Points on a hilly landscape, in no order, each with its height.
From any point a ball takes the steepest step (drop divided by distance) to one of its 2 nearest points. It stops when none of these is lower. Distance is the straight distance between rows; heights are no part of it.
z471: [104 103 158 115  65 110 123  94 122 183 126 119 198  90 145  92 158 115
 165  96  81  95 115 151 106 136 120  64 111 180 158 142 128 135 172 145
 154 132 119 128 134 128 135 111]  height 19.8
z756: [ 70  90 118 179 128 212 150 130 172 127 121  88  90 169 107 154 101  88
 203 152 100 163 122 184 111 122 133 105 163  96 130 143 103 101 104 159
  93 152 121 132 177 141 107 174]  height 12.2
z79: [ 64 138 128 144  95 119 121 117 154 103 159 146 130 136  84 115 130 110
 134 153 116 127 132 151 143 148 129 112 112 113  96  87  66 124  63 140
 129 139 120 127 140  95 157 185]  height 58.3
z228: [ 58  79 141 114  86 178 171 186  95 138 117 125  62 104 134 123 100  96
 161 160 108 148 100 184  92 151 142  99 141  78 151 158  78 110 140 121
 116 162 189 147 153  79 107 165]  height 25.0
z823: [ 58 117 143 104  69  85 127 106 125 155 139 135 210  97 139 127 193 105
 141  99 104 114 127 132 115 137 130  91  92 187 151 124 130 123 145 152
 156 144 117 125 137 106 140 114]  height 19.6
z98: [ 99 152 133 101  76 154  79 111 141  79 115 162 147 131  88 145 138 121
 117 103 127 103 145 114 120 108 161  66 128 156 196  99 128 124 109 103
 161 130  87  61  87  75 175 103]  height 51.5
z384: [ 60 127 114 122 141 125 160 103 188 123 150 100 128 173 113 172 173  92
 135 148 146 178 158 145 144 116 123 162  97 104  88 136 104  88 100 173
 122 150 124 138 185 128 106 164]  height 59.5
z830: [204 120  92 167 201 114 116 166 121 108 128 134 116 168 145 146 117 144
 102 126 168 144 126  58 122 105 128 130 189 133  94 127 158 151 134 114
  99 116 114 152 104 155 158 119]  height 56.7
z391: [ 41 104 127 118 107 139 153 110 194 129 153 104 180 178 108 156 180  84
 128 124 134 170 151 138 101 109 145 133 103 135 107 136 129  92 114 172
 113 174 127 130 175 122 120 166]  height 61.3
z549: [158 147 127 133 133  65 136 112 138 139 152 113 165  98 136  90 157 155
  91 169 116  97 119 130 175 145  84 199 110 136  65 125 142 158 129 127
 130 106 165 163 144 154 120 146]  height 76.9
z133: [184 140 105 146 147 176  96 100 146  96  48 162  94 165 103 163  77 125
  99 119 122 146 186 127  97  79 148 112 135 106 176 121 161  95 122 152
 125 146  47  80  89 106 135  95]  height 42.4
z119: [176 113 128 145 111 163 103 100 142 189  94  88 154 121 162 104 129 123
 193  99  44  97 144 186  99 123  84  65 147 174 136 119 113 152 177 171
 135  95  85 124 136 163 109 117]  height 28.5
z861: [121 142 101 139 137 145  95  90 188  90 108 142 137 184 101 129 131 130
 131 163 139 146 150 146 158 108 121 128 145 100 100  87 132 120  73 175
 108 136  99 103 138 156 148 157]  height 61.2
z541: [169 153 131 141 141  55 113 128  92 137 150 129 147  86 116  73 136 176
  93 167 136  76  88 117 179 135 106 186 115 148  74 115 151 180 130  90
 147 102 163 172 117 157 145 129]  height 78.0
z627: [180 151 106 117 182 100 111 127 137  89 110 166 115 160 139 137 156 155
  52 123 188 125 145  70 143 104 132 181 139 128 104 130 209 130 129 121
 132 114 102 133 101 146 161  90]  height 49.7
z172: [149  92 124 188 134 130 143 167 130 160 156  97 156 132 153 105 140 132
 149  99 126 118  88 105  90 123 118  94 179 180  87 154 131 150 165  87
  99 138 133 186 148 148 141 136]  height 71.2
z724: [ 83  83 133  95  79 145 171 165  72 145 114 122  61  96 106 101  91 112
 143 169 116 144 118 181 120 165 132 113 115  44 129 134  77  97 144 111
 125 131 205 157 127 100 108 169]  height 29.7
z935: [ 98 137 136 112  61 117 105 113 167 114 124 143 116 130  60 105 130 114
 152 129 124 141 162 182 151 147 144 105  93 111 131  75  70 113  63 141
 134 135 102 104 116  80 147 170]  height 56.6
z858: [155 146 111 125 156 122 110 109 189 134 109 130 172 148 167 138 157 132
 137 119  99 125 150 135 141 120  93 152 125 153 105 120 140 137 136 172
 134 114  92 112 147 175 109 125]  height 60.4
z386: [ 68 166 116 106 142 101 121 121 176 105 177 183  96 141  93 142 125 124
 148 142 150 151 144 159 156 152 147 148  76 116 124  95  84 141  53 144
 151 148  81 103 127  81 120 157]  height 56.0
z254: [ 78  89 146 108  75 186 116 159 126 122 123 141 160 126 103 154 157  87
 151  98 131 132 119 117  70 110 178  77 150 167 189 151 154 107 176 114
 134 182 122  97 133  99 151  96]  height 19.9
z848: [155 127  92 109  63 163 117  91 134  93  78 119 107 182 115 137 144 121
  45 112 143 153 190 119 143  54 148 159 154  89 117 163 203  91 137 122
  91 140 151  98 120 159 149 130]  height 33.9
z885: [179 109 128 179 213 183 144 172 116 148 142 115  97 110 161 183  66 112
 158 117 140 164  98  83  92 147 146 138 174 129 144 167 112 148 153 126
 103 131 103 136 132 135 106 103]  height 30.8
z791: [123 108 152 158 154 206 153 180  85 119 152 126 105 106 157 181  87  96
 143 113 143 152  78 102  79 145 173  99 175 118 198 182 107 126 141 110
  95 176 134  82 131  78 119 124]  height 20.4
z167: [182 119 120 173 154  62 114 140  64 127 168 123 143  90 134  95 127 161
 127 106 131  73  79  66 130 136 115 101 174 171 105 134 125 180 142  71
 112 117 161 169 106 146 175 120]  height 79.8
z318: [149 122 151  67  70 134 128  90 120 132  71 127 140 127 174 145 157 121
  97  87 100 142 197 155 136  98 105 158  98 125 147 152 186 112 194 138
 129 106 128 107 148 136 101  92]  height 24.8
z159: [111  89 140 177  65 165 143 133  98 184 122  77 133 100 106  65 117 124
 155 148  73 103 102 174 137 154 105  91 161 124 102 132  91 138 129 114
 113 127 177 184 140 135 146 157]  height 39.8
z289: [ 49 132 143 106  63  90 119 121 130  99 173 154 186 118  82 128 169 113
 117 128 132  81 105 106 126 141 145 108  86 173 144 115 103 120  94 103
 169 153 136 111 116  72 177 131]  height 48.4
z199: [ 98 105 128 171 128 199 144 141 158 136 127 103  76 148 123 129  71  98
 212 145  88 162 122 193 106 139 126  84 165  94 139 117  68 133  98 143
 102 130 104 126 151 117 100 177]  height 17.4
z520: [148  95 118 151  84 149 128 127 138 126 124 101 161 130 136  96 161 132
 102 110 134 134 138 130 117 106 119 120 176 147  96 149 162 116 166  94
  79 149 158 157 136 169 163 151]  height 43.7
z875: [153 133 138 124  86 112 113 102 117 139 108 106 162  99 129  93 155 147
 101 126 112  99 146 138 143 114 113 137 132 146 118 133 155 137 160 128
 136 110 130 134 125 158 141 115]  height 14.0
z29: [ 89 134 104 148 104 147 105 116 162  94 134 131 131 165  74 118 116 129
 119 173 121 128 141 137 160 121 119 121 134  98 110  72  98 109  71 142
 116 142 116 118 135 132 168 164]  height 59.8
z495: [135 114 113  91  57 182 129  96 125 120  62 124 100 158 105 131 133 115
  81 118 132 160 174 151 130  84 143 123 144  88 146 134 175  79 139 138
 105 130 140 100 111 137 150 129]  height 30.0
z55: [ 89 172 145 115 124  97 144 121  88  81 204 156 113  94 111 112 117 151
 138 110 126  78  67  91 136 138 153  70 130 180 208 100  87 139  81 101
 180 117 148  95  92  57 134 125]  height 44.2
z61: [112 114 158  68  81  95 149 159  25 128 127 131  99  76 136 117 104 145
 122 102 132  87  81  88  94 148 179 103 132 128 206 135 109 132 162  93
 162 126 198 128 100 101 133  77]  height 58.1
z723: [ 92  97 120 154 125 202 145 112 195 122 128  81 140 199 125 167 150 111
 131 114 147 177 146 138 119  87 135 138 157 110 115 164 161  70 126 150
  78 159 151 129 187 168 110 147]  height 22.7
z518: [ 73 103 162 104  96 120 174 165  69 162 141 125  60  88 135 109  82 128
 160 159 113 120  95 187 124 174 133  87 102  66 131 121  32 133 122  99
 130 119 179 154 129  76  89 166]  height 34.3
z547: [201 112 118 111 144 101 135 134  86 103 129 135 113 137 152 140 153 143
  40 105 191 133 133  60 115  97 134 170 137 129 109 156 204 121 184  83
 113 111 160 144 101 152 153 110]  height 43.8
z130: [174  99 127 168 135  96 149 165 102 159 152  84 144  98 168  85 143 144
 125 112 111 100  96 118 114 139  98 122 155 164  73 169 141 155 183  77
 110 114 177 196 148 166 137 140]  height 72.3
z327: [110  98 141 124 100 139 104 144 117 141 126 139 175 119 121 127 153 120
 158  65 126 109 114 108  67 105 166  65 166 195 179 158 151 133 181 119
 134 153 109 113 127 116 148  91]  height 15.0
z182: [151 132 155  83  60 114 119  76 124 135  84 115 161 111 152 106 148 132
  86 107 103 111 185 165 162 114  95 146 109 130 118 127 162 122 163 131
 130  98 136 120 133 151 114 109]  height 19.7
z910: [ 74 125 151 106 123 102 185 160 108 173 164 133  73  89 139 130 108 118
 179 167 108 149 115 171 131 176 143 131  82  94 108 132  53 131 121 130
 132 135 155 151 145  88  62 168]  height 38.7
z43: [137 188  99 127 229 125 144 139 187 116 138 150  49 156 127 167  94 122
 168 168 163 181 149 136 161 145 136 204  80  94 114 104 100 135  64 159
 138 127  79 103 140 123 103 155]  height 57.8
z311: [148 127 152 121 128 129 106 119 110 144  85 142 115 103 142 121  95 133
 152 109 109 119 138 139  99 130 131  84 139 135 170 126 122 137 136 128
 145 105 101 116  99 118 117  93]  height 29.4
z111: [137 109 126 129  99  77 124 137  58 131 134 120 133  83 126  93 143 142
 101  90 140  88  96  81 106 130 143  99 147 168 155 136 147 141 171  67
 143 125 188 147  99 140 174  99]  height 81.4
z475: [ 86 113 122 145 126 116 161 116 152 139 155  80 147 143 121 109 149 134
  86 164 136 130 133 137 164 131 101 188 126  94  58 136 112 115 109 138
  95 127 188 164 168 159 125 179]  height 48.5
z609: [166 123 136 149 195 145 136 159  83 140 130 130  79 116 142 163  68 138
 133 145 151 164 110  78 115 138 151 154 158 106 145 148 127 143 147 121
 127 110 120 149 109 140 103 104]  height 35.4
z938: [164 159 148  97 141  93 119 120  92 125  94 155  86 103 153 131 108 144
 112 126 139 138 145 125 131 140 114 145  81 106 156 118 148 124 145 139
 166  88 122 136 104 115  97  93]  height 44.0
z674: [113 163  90 122 214 117 149 120 187 128 143 123  87 174 130 173 137 132
 170 177 140 174 139 145 164 127 105 199  86  87  82 108  91 116  79 178
 123 122 102 116 175 158  94 162]  height 55.5
z973: [120 100 148 131 168 104 156 178  76 147 167 137 113 108 140 147 110 144
 114 117 169 134  86  52  88 145 147 150 124 127 134 154 132 130 164  88
 133 141 185 163 126 129 109 100]  height 53.9
z360: [139  95 121 170 136 151 118 148 154 145 138 126 178 146 133 121 154 117
 150  90 137 124 114 101  83 105 135  82 184 199 117 146 148 145 148 101
 105 150 103 147 145 149 153 128]  height 70.1
z458: [174 116  88 170 179 152 133 148 160 107 124 122 126 179 139 135 135 139
 108 134 147 150 134  84 132 106 139 135 184 127  83 132 163 131 128 134
  71 135 113 145 141 175 148 137]  height 58.5
z489: [ 59 102 136 129 125 116 174 143 130 161 150 105 105 111 135 136 132 104
 163 153  96 151 123 157 126 164 126 141 103 100  71 128  68 113 123 142
 130 129 169 176 167 117  90 167]  height 42.5
z326: [119 123  96 140  89 187  96 129 133  96  99 145 126 178 100 144 135 123
 104 128 137 145 156 111 114  85 166  92 158 123 160 100 166  91 125 129
 121 147 102  89  94 134 177 123]  height 47.4
z463: [147 141 144  95  78  79 128 134  27 117 129 138  91  81 127  88  95 168
 112 103 143  65  84  97 124 159 147 103 115 116 200 102 116 147 134  84
 178  90 198 126  68 111 147  87]  height 60.0
z490: [152 132 116 137 114 197  86 115 131  93  82 161 113 159 100 163  98 107
 128 113 125 150 165 119  85  87 175  79 169 131 192 124 160 102 132 125
 128 143  69  69  94  98 153  91]  height 45.0
z195: [ 97  84 123 174 111 205 130 112 196 129 109  75 135 189 115 152 132  93
 171 123 102 166 130 181 112  99 129 101 170 131 132 154 127  89 118 173
  91 153 119 127 179 164 121 156]  height 17.5
z430: [ 69 128 132 103  70 139 103 114 141 108 126 151 162 118  84 127 141 110
 150 116 128 126 139 150 113 124 152  81 107 145 162 103 115 114 114 138
 148 141  92  84 116  89 154 134]  height 53.3
z37: [241 155 112 147 173  77  92 110 123 122  91 126 126 129 158  94 139 176
  93 133  97  94 129 125 142 129  87 147 142 157  88 131 158 173 141 129
 132  86  80 126 109 166 132  94]  height 54.5
z561: [156 152 141 114  80  79  98 115  47 143 113 125 110  68  98  70 112 162
 105 141 132  72 110 119 142 149 121 113 110 114 159 108 128 151 143  89
 166  97 181 149  87 133 161 101]  height 61.7
z398: [196 133 110 125 210 103 133 142 131 104 147 150 125 151 159 160 156 149
  59 104 202 153 129  35 126 101 142 186 136 137 105 142 201 133 164 107
 123 126 123 144 127 146 135 103]  height 46.9
z356: [127  94 150 133 136 179 151 178  67 152 123 131  82 100 151 150  84 114
 151 130 131 152  92 127  84 146 161 102 169 108 180 168 116 124 172 114
 109 152 146 131 118 109 107 108]  height 13.6
z292: [128 195 132 101 160 101 101 127 122  62 152 195  96 123 119 152  93 132
 108 120 180 111 128 102 158 119 138 133 111 120 159  94 137 135  76 119
 169 113  86  92  81  81 153 103]  height 68.0
z936: [ 94  92 135 109  68 210 123 175 104 110 106 139 118 140 115 160 133  93
 136 122 134 151 123 119  75 105 188  85 152 115 202 156 141  86 160 105
 125 186 139  92 104  88 157 106]  height 23.7
z400: [133  98 134 134  91 129 156 138 133 141 174  86 179 120 145 101 168 135
  82 101 139 117 135 117 106 117 119 158 149 147  74 168 162 119 167  72
  93 145 190 167 165 145 136 145]  height 46.4
z783: [120 115 124 143 106 150 105 130  97 123 125 151 124 122 102 124 106 133
 130 117 124 115 128 118 105 117 148  75 155 136 162 114 137 131 122 114
 138 118 113 107 100 121 135 113]  height 33.1
z747: [114 188 115  95 175  84  93 133 123  70 147 192 133 142 122 145 124 147
  85 109 182 102 113  69 157 125 133 150 109 127 158 113 173 135  81 123
 175 129  97 110  79 116 174  70]  height 69.4
z16: [150 102 143 191 195 201 161 188  94 137 165 112  98 116 157 182  82  97
 156 108 142 164  78  80  72 155 153 117 179 125 158 176 108 137 149  93
  87 177 131 125 152 106 105 119]  height 25.8
z187: [137 128 130 155 159  96 165 144 120 175 161  99 160 113 151 108 151 148
 127 162  93 103  95 129 157 155  80 168 110 137  55 130 111 140 132 116
 129 102 165 183 152 167  96 151]  height 75.8
z355: [199 148 111 131 171  99 104 117 125 108  96 150 141 142 155 115 144 163
  79 118 139 116 144 106 137 122 122 149 139 147 119 130 178 147 140 138
 130 101  79 124 109 159 147  83]  height 52.3
z101: [158 132 124 127 139 147 123 119 116 138  86 122  90 133 121 109 109 152
 119 153 119 142 157 139 146 126 106 135 131  85 105 101 132 121 108 137
 122  90 125 149 110 154 109 134]  height 44.8
z513: [131 109 131 155 142  81 132 150  72 132 178 130 147 106 121 117 130 145
 118 100 148  84  77  65  99 140 144 102 151 174 127 137 119 160 140  64
 129 130 173 165 123 127 147 118]  height 80.6
z94: [123 114 144 124 189  94 174 177 103 159 165 121 146 116 173 147 139 151
 113 120 153 145  96  60 101 144 124 174  98 144 108 165 142 129 175  90
 139 123 177 171 158 137  87 109]  height 51.7
z849: [139 117 106 130  81 169 122 101 122 106 113 102 111 174  98 132 142 123
  65 143 147 142 160 128 163  78 144 169 159  63 103 134 174  85 126 116
  85 134 189 125 122 167 151 160]  height 37.5
z226: [ 99 118 133 122 105 121 147 126 105 135 120 133 112 106 107 105 106 134
 130 161 127 138 125 144 149 156 114 120 111  95 111 105 104 122 110 125
 129 105 142 153 119 129 133 155]  height 41.5
z643: [120 170 128 116 212 128 143 141 143 123 146 151  74 118 137 171  83 110
 154 137 172 179 143 122 144 160 155 179  87 116 144 133 104 138  98 148
 134 135  78  82 128  92 101 146]  height 60.3
z600: [ 66 137 128 120  80  94 106 120 153 111 145 138 213 134  91 110 185 121
 101 135 151  87 129 118 139 129 125 130 105 180 114 109 140 120  94 129
 152 166 113 113 127 105 182 128]  height 50.2
z211: [ 89 165 111 130 158  65 135 125 171 105 163 139 168 149  97 120 174 139
  69 174 168  97 112 103 199 142 104 200  87 114  60 100 145 150  71 128
 135 154 143 142 128 126 173 146]  height 61.9
z798: [ 94 167 149  68  92  86 133 127  79  73 165 162 105  97 114 126 119 149
 117  94 149  76  79  85 135 146 157 112  92 155 215 114 109 130  93  93
 186 118 157  94  68  74 155  94]  height 41.8
z598: [176 196 147  90 112  66  93  75 152 112  99 146 134 122 118 102 148 134
 104 116 120 123 172 188 187 138  64 162  64 109 115  83 142 138 100 156
 142 109 112 129 116 129 120 109]  height 50.5
z197: [ 82 179 114  90 175 100 131 125 170  92 160 182 102 151 109 167 134 118
 128 150 190 166 151 124 169 137 139 182  69 108 115 111 137 118  80 148
 159 153  90 114 131 101 140 130]  height 58.0
z142: [117 164 158  99 176  98 146 153 100 113 135 150  63  97 146 163  88 121
 150 135 171 171 122 123 133 161 163 171  69 105 169 143 115 120 127 127
 145 139 108  96 127  84  92 113]  height 62.4
z394: [118 183 151  74 136  87 127 144  94  97 134 172  63 102 125 148  95 125
 137 101 177 140 122 147 135 143 177 149  63 108 205 122 109 122 115 117
 156 134 112  71  83  56  95 109]  height 64.4
z900: [146 124 139  86  48 151 110  67 100 132  54 126 121 128 112 101 139 133
  71 109 121 131 191 164 137  91 104 126 113  92 137 120 160 100 147 129
 136 111 134 103 104 120 127 118]  height 25.3
z372: [ 79 159 131 106 108  83 106 104 167 120 141 162 180 131 106 122 166 126
 133 123 125 120 133 154 160 138 112 123  80 159 124  89 127 139  81 155
 160 147  87 112 127 110 152 128]  height 52.2
z147: [101 139 121 130  71 187  95 147 124  72 147 160 118 170  83 162 122 116
 116 132 131 126 152  93 121  97 179  80 164 129 196 105 141 113 113  93
 141 146 104  67  76  81 169 124]  height 49.6
z392: [127 116 104 136 178 158 154 149 140 117 119 118  93 170 122 164 116 133
 113 160 165 178 146  89 142 112 144 173 131  81 107 129 150 102 119 137
 108 135 138 152 138 167 120 144]  height 31.7
z250: [ 74 105 123 170 135 139 172 130 158 161 153  71 144 145 129 127 157 116
 139 153 105 140 122 161 135 143 108 145 125 105  64 144  88 102 105 147
 103 137 174 186 182 150 107 177]  height 45.6
z522: [ 95 116 149 112 108  82 135 116 125 157 154 136 218 106 163 142 182 122
 149  87 115  98  95  85  90 123 145 101  98 201 166 144 154 127 169 128
 152 153 125 139 150 110 127  90]  height 15.1
z382: [163 141 100 157 173 152 107 110 178 107 103 111 129 190 129 125 137 144
 114 159 130 144 140 126 158  95 135 144 170 108  92 115 155 121  99 168
  91 119 118 112 147 182 139 146]  height 60.2
z552: [105  71 152 125  79 190 155 199  74 134 103 120  73 106 141 132  97 118
 152 144 117 139 103 166  87 145 141  92 164  86 177 154 109 110 160 113
 116 166 181 142 123 101 124 124]  height 20.0
z417: [166 116 114 100 145 133 156 138  81 122 116 135  94 135 140 143 132 148
  48 121 179 155 146  83 149 107 129 215 118  91  97 161 197 116 174  88
 110 106 183 152 113 150 118 120]  height 40.1
z939: [122 114  91 160 177 132 149 136 157 137 147  95 110 166 126 134 126 144
 111 185 132 149 117 113 163 133 102 179 129  84  63 117 111 123  85 139
  95 113 163 164 162 182 119 175]  height 51.0
z162: [194 136 114 139 153 133 128 112 133 137  89  98 104 137 152 102 120 160
 103 138  97 129 152 142 162 119  86 152 145 109  89 131 140 135 132 136
 114  77 138 143 135 191  97 132]  height 47.6
z151: [116 198 145  80 160  66 113 115 112  89 166 186  95 117 140 141  91 127
 144  85 169 109 114 116 146 143 144 145  81 127 184 117 125 143  92 136
 174 127  99 108  92  86 121  84]  height 66.3
z836: [166 132 124 174 138  90 126 131 130 191 142  95 176  99 148  71 133 154
 162 178  72  86  97 153 162 150  79 142 125 150  55 116  86 169 120 125
 134 106 136 176 143 155 119 146]  height 74.6
z904: [125  89 136 108 119 113 151 179  29 131 143 136  96 100 134 138 106 143
 115 122 156 118  86  85  94 147 161 111 146 112 157 146 127 124 168  82
 134 128 210 153 101 134 139 101]  height 56.1
z85: [ 60 105 125 124 100 165 133 112 182 156 122 104 184 140 124 145 158  82
 170 112  98 158 144 161  97 116 126  98 124 168 121 139 116  97 143 171
 117 164 110 126 163 126 125 151]  height 63.1
z252: [ 68 108 122 131 133 157 132 129 182 165 143 121 194 131 141 165 130  97
 204 124  79 126 132 147  85 129 138  88 139 191 130 138 105 140 131 164
 129 168  79 114 150 107 118 145]  height 64.6
z346: [145 133 159 130 112 158 115 110 126 117 118 156  88  97  99  97 100 108
 172 101 115 102 139 202 130 126 137  41 132 124 184  85  48 151 101 135
 121 115  96  81  85  61  80 161]  height 27.4
z873: [188 145 116 121 188 157 108 105 145 107  50 139  95 153 145 164  83 124
 110 131 134 159 185 121 104 111 134 145 127 109 162 136 156 105 145 163
 135 117  52  93 104 121  98  89]  height 39.0
z138: [156 128 138  85 130 164 126 114 107 141  68 132 130 112 163 170 131 111
 123 101 107 181 180 143 103 117 127 152 106 128 166 170 173 108 200 150
 129 125 114  97 137 136  91  81]  height 29.9
z24: [180 156 123 131 125  99  93  88 178 145 117 120 193 124 165 101 166 149
 129 130  80  89 137 163 144 128  85 144 118 178  90 112 148 161 139 157
 124 108  88 114 145 153 116 128]  height 58.6
z383: [166 197 131  93 116  65 105  74 189 109 115 134 131 153 107  97 156 132
  96 134 131 140 175 196 215 137  70 200  71  93  86  87 131 138  69 177
 126 108 126 124 130 133 123 146]  height 53.0
z113: [117 126  94 145 194 131 149 123 187 125 135  88  81 179 120 160 124 131
 160 203 131 168 128 156 178 131  97 163 129  59  69 121  82 100  66 170
 101  93 135 137 173 189 104 176]  height 53.4
z90: [ 68 142 147 120 102  90 134 119  95 106 188 166 162  94 105 122 133 141
 144 113 116  60  75 100 130 134 138  81 125 175 158 117  90 152  87 104
 177 134 145 111 110  72 154 135]  height 46.3
z41: [140 112 137 166  80 143 113 114 135 180 114  76 169 109 121  56 127 133
 170 140  65  93 118 190 135 146 101  77 161 145 100 128 101 149 139 142
 120 118 133 167 147 151 140 148]  height 36.6
z579: [124  93 121 166 111 149 141 145  96 157 130 109 101 113 113  96 107 135
 127 156 110 134 109 150 136 143 114 118 152  97 103 117 106 126 130 111
 111 120 175 171 127 160 142 149]  height 42.8
z605: [112 131 108 117 138 117 131  99 190 126 135 121 179 162 133 139 170 128
 110 137 130 133 145 122 160 112  98 180 113 133  92 123 149 117 106 167
 113 131 126 122 160 154 123 157]  height 62.2
z738: [143 105 133 142 116 142 119 120 140 188 126 105 180 100 167 108 141 123
 187 103  56  96 103 153 103 130 108  84 142 188 130 140 124 157 170 155
 136 110 102 144 140 149 118 119]  height 24.5
z468: [176 167 123 101 113  87 105  66 197 116 105 108 158 153 154 112 144 128
 102 139 102 117 164 189 201 113  59 206 104 113  76 110 137 132 113 166
 117  89 118 107 162 162 109 139]  height 53.2
z332: [107 111 110 164 159 171 128 152 157 127 150 138 179 160 122 156 143 110
 151 107 157 143 128  79  81 102 161  97 169 168 143 138 149 129 126 121
 114 173  88 127 148 129 145 122]  height 69.0
z802: [ 74 114 166 107  78  98 154 131  86 152 145 138 100  79 101  98 112 128
 148 155 113 100  98 161 135 169 123  95  98  89 117 110  63 137 119 112
 140 123 174 142 119  97 126 149]  height 38.1
z15: [139 111 102 164  71 154 126 107 145 112 129  74 145 149 104  92 145 118
  90 144 134 124 143 157 150  98 119 145 175 109  90 138 154  95 124 114
  81 145 176 146 147 166 153 158]  height 40.9
z64: [ 71 136 100 149 193 140 148 123 210 126 153 114 110 167 110 184 129  95
 179 166 136 169 146 142 145 138 141 161 108 110  88 112  85 111  66 163
 117 155  91 119 182 133 114 182]  height 57.5
z946: [175 161 123 153 163  38  96 139  90 125 153 135 134  91 128  85 135 171
 110 137 137  67  82  91 153 144 119 143 141 163 107 118 148 194 112  95
 136 100 143 159 103 139 161 104]  height 78.9
z210: [ 81 108 147 128 117 178 142 173 114  96 150 150 109 118 124 163 109 100
 145 124 142 145 104  95  87 122 176  96 146 131 184 137 105 117 144  95
 127 166 132  81 121  68 134 120]  height 25.9
z261: [198 150 134 111 183 150 121 109 115 130  71 136  94 112 160 168  89 125
 121 111 125 170 163 123  91 135 126 154  99 127 167 165 149 110 183 167
 143 119  74 102 114 120  83  65]  height 34.9
z470: [116 120 143 145 128 188 123 119 159 132 133 136  95 124 104 115  77 106
 188 133  96 141 137 193 124 127 123  53 146 114 165  95  55 147  83 134
 112 117  98  98 113  82  92 179]  height 22.9
z446: [100 144 146  79  65 101 110 128  79  86 112 161 106  99 116 135 119 131
 115  94 141  99 109 102 115 136 165  91 107 131 205 117 128 120 132 101
 172 110 146  89  73  91 163  80]  height 39.3
z857: [173 161 138  96 129 101 103  89 130 116  70 149 113 127 140 106 130 145
 100 125 130 131 172 157 150 132  79 141  82 119 136  98 163 130 124 156
 144  89  90 114 110 141 103 106]  height 47.5
z35: [135 123 142 117 119  91 142 128  99 160 131 124 160  98 149 113 150 139
 124 121 117 109 108 120 131 143 107 140 106 152 119 136 147 145 158 128
 144 112 135 154 129 147 117 108]  height 19.3
z592: [162 132 169 118 117 157 108 124  97 117  95 151  89  95 121 116  72 126
 166 104 120 113 130 164 104 128 136  57 138 103 197 108  81 139 122 127
 132 102 107  92  82  73  78 117]  height 31.3
z687: [133  90 144 124 139 104 168 157 102 152 188 108 149 112 154 120 151 150
  86 113 167 125 107  81  97 137 126 160 113 137  78 167 167 118 176  65
 119 122 205 193 149 151 122 138]  height 49.1
z874: [118 120 120 158 182 189 112 129 190 148 143 110 173 129 143 173 111  90
 208 102  89 134 133 131  79 114 121  94 156 195 144 146 113 149 127 170
 122 158  60  88 140 119 122 126]  height 66.1
z116: [106 107 131  92  76 137 116 135  83 119 105 140 123 102 115 128 131 127
 124 122 138 120 120 122 106 117 161  96 118 117 160 129 135 115 160 109
 148 127 156 107  88 113 140  91]  height 36.4
z626: [222 160 125 159 156 101  82 106 153 150  89 111 166 117 150  72 136 170
 134 141  84  74 125 154 138 130  84 123 149 165  84 117 137 183 142 153
 125  92  84 126 126 174 127 109]  height 56.5
z649: [123 108 162 114 118 137 139 134 103 167 110 126 124  88 144 122 117 129
 159 128  98 136 129 151 118 149 117  99 131 132 140 140 119 130 174 140
 137 110 136 147 130 144  99 110]  height 24.6
z880: [121  88 105 151 147 195 161 147 148 118 122 100 102 185 123 158 127 118
 129 130 149 174 135 118 118 102 139 152 149  96 120 149 161  78 148 126
  71 153 169 155 166 164 124 145]  height 27.3
z220: [135 109 140 131 109  90 120 135 104 146 143 111 195 103 150 114 174 132
 125  63 131  99 106  85  73 108 148  82 151 208 144 164 162 142 187 101
 131 138 120 145 138 132 143  94]  height 9.9
z781: [113 144 115 143 145 101 125 116 190 122 151 120 185 165 101 101 179 135
  93 168 144 100 117 112 167 132 115 170 132 131  76 103 142 132  76 141
 111 145 132 131 144 148 148 154]  height 63.3
z504: [ 68 169 120 104 174  61 151 139 160 108 180 168 142 148 112 155 145 130
 102 151 173 135 118 103 176 166 114 196  64 108  77 102 127 132  69 139
 154 151 120 147 137 111 136 137]  height 60.1
z505: [217 134  87 170 187 125 106 126 121 101  91 143 101 167 153 124 112 158
  84 127 144 129 151  89 123 101 130 123 178 133 102 140 169 144 144 124
 110 100  77 132  93 160 149 100]  height 54.6
z424: [200 164 146 109 188 104 126 125  83 122  89 140  73  86 171 175  67 128
 116 118 134 144 124 112 113 158 128 162  93  98 182 149 131 133 165 139
 153 103  92 117 105 110  77  79]  height 39.7
z506: [ 66 165 116 118 134  80 120 112 175 135 190 176 147 137 111 133 148 114
 165 116 119 127 129 162 151 158 144 126  70 155 120 107  87 145  51 151
 166 158  74 105 132  65 126 153]  height 54.3
z622: [201 148 111 122 132 111 125  98 154 131 102 106 144 137 179 108 139 158
 103 138  99 114 158 144 182 117  54 203 125 113  75 132 128 153 135 151
 130  74 125 107 163 188  96 125]  height 50.4
z150: [ 66 111 138  98  50 163 117 113 162 102 113 140 120 142  76 118 133  90
 157 125 114 143 159 181 123 135 147  70 104 107 158  94  80  94 103 142
 133 134 107  88 130  84 146 156]  height 55.0
z595: [183 111 129 172 144 114 125 146  98 184 133  86 139  91 160  81 132 150
 153 129  78  95 102 138 135 146  96 111 157 154  84 142 113 164 163 112
 128 102 134 180 140 177 120 131]  height 73.4
z148: [159 118 104 130 193 143 152 157  95 135 128 130  83 146 142 151 106 139
  94 158 158 175 127  76 143 123 134 196 124  84  95 139 163 114 144 114
 130 108 168 162 127 169  96 126]  height 35.6
z3: [120 121 120 151 198 164 113 137 180 139 150 139 165 145 127 169 103 111
 178 127 132 133 131  90 107 123 146 114 165 171 147 133 116 152  96 149
 123 160  66 103 143 115 129 132]  height 67.6
z670: [184 122 135 148  84 160 114  94 151 192  87  67 168 117 135  61 129 120
 174 127  50 102 144 217 130 130  73  91 132 132 124 121  95 145 152 166
 125  92 121 141 152 167  99 147]  height 32.9

For each start below, name the point where the ball stops.
z781 => z875
z289 => z875
z861 => z261
z561 => z875
z579 => z220
z113 => z356
z520 => z875
z627 => z756

Call two points neighbours if one is among the 2 nearest of the other. Go from one point of each pair to the other, from neighbour to neighbour, staying as low as possible. Name the highest point that can't be avoided.
z875, z220 => z148
z756, z875 => z592
z356, z220 => z210
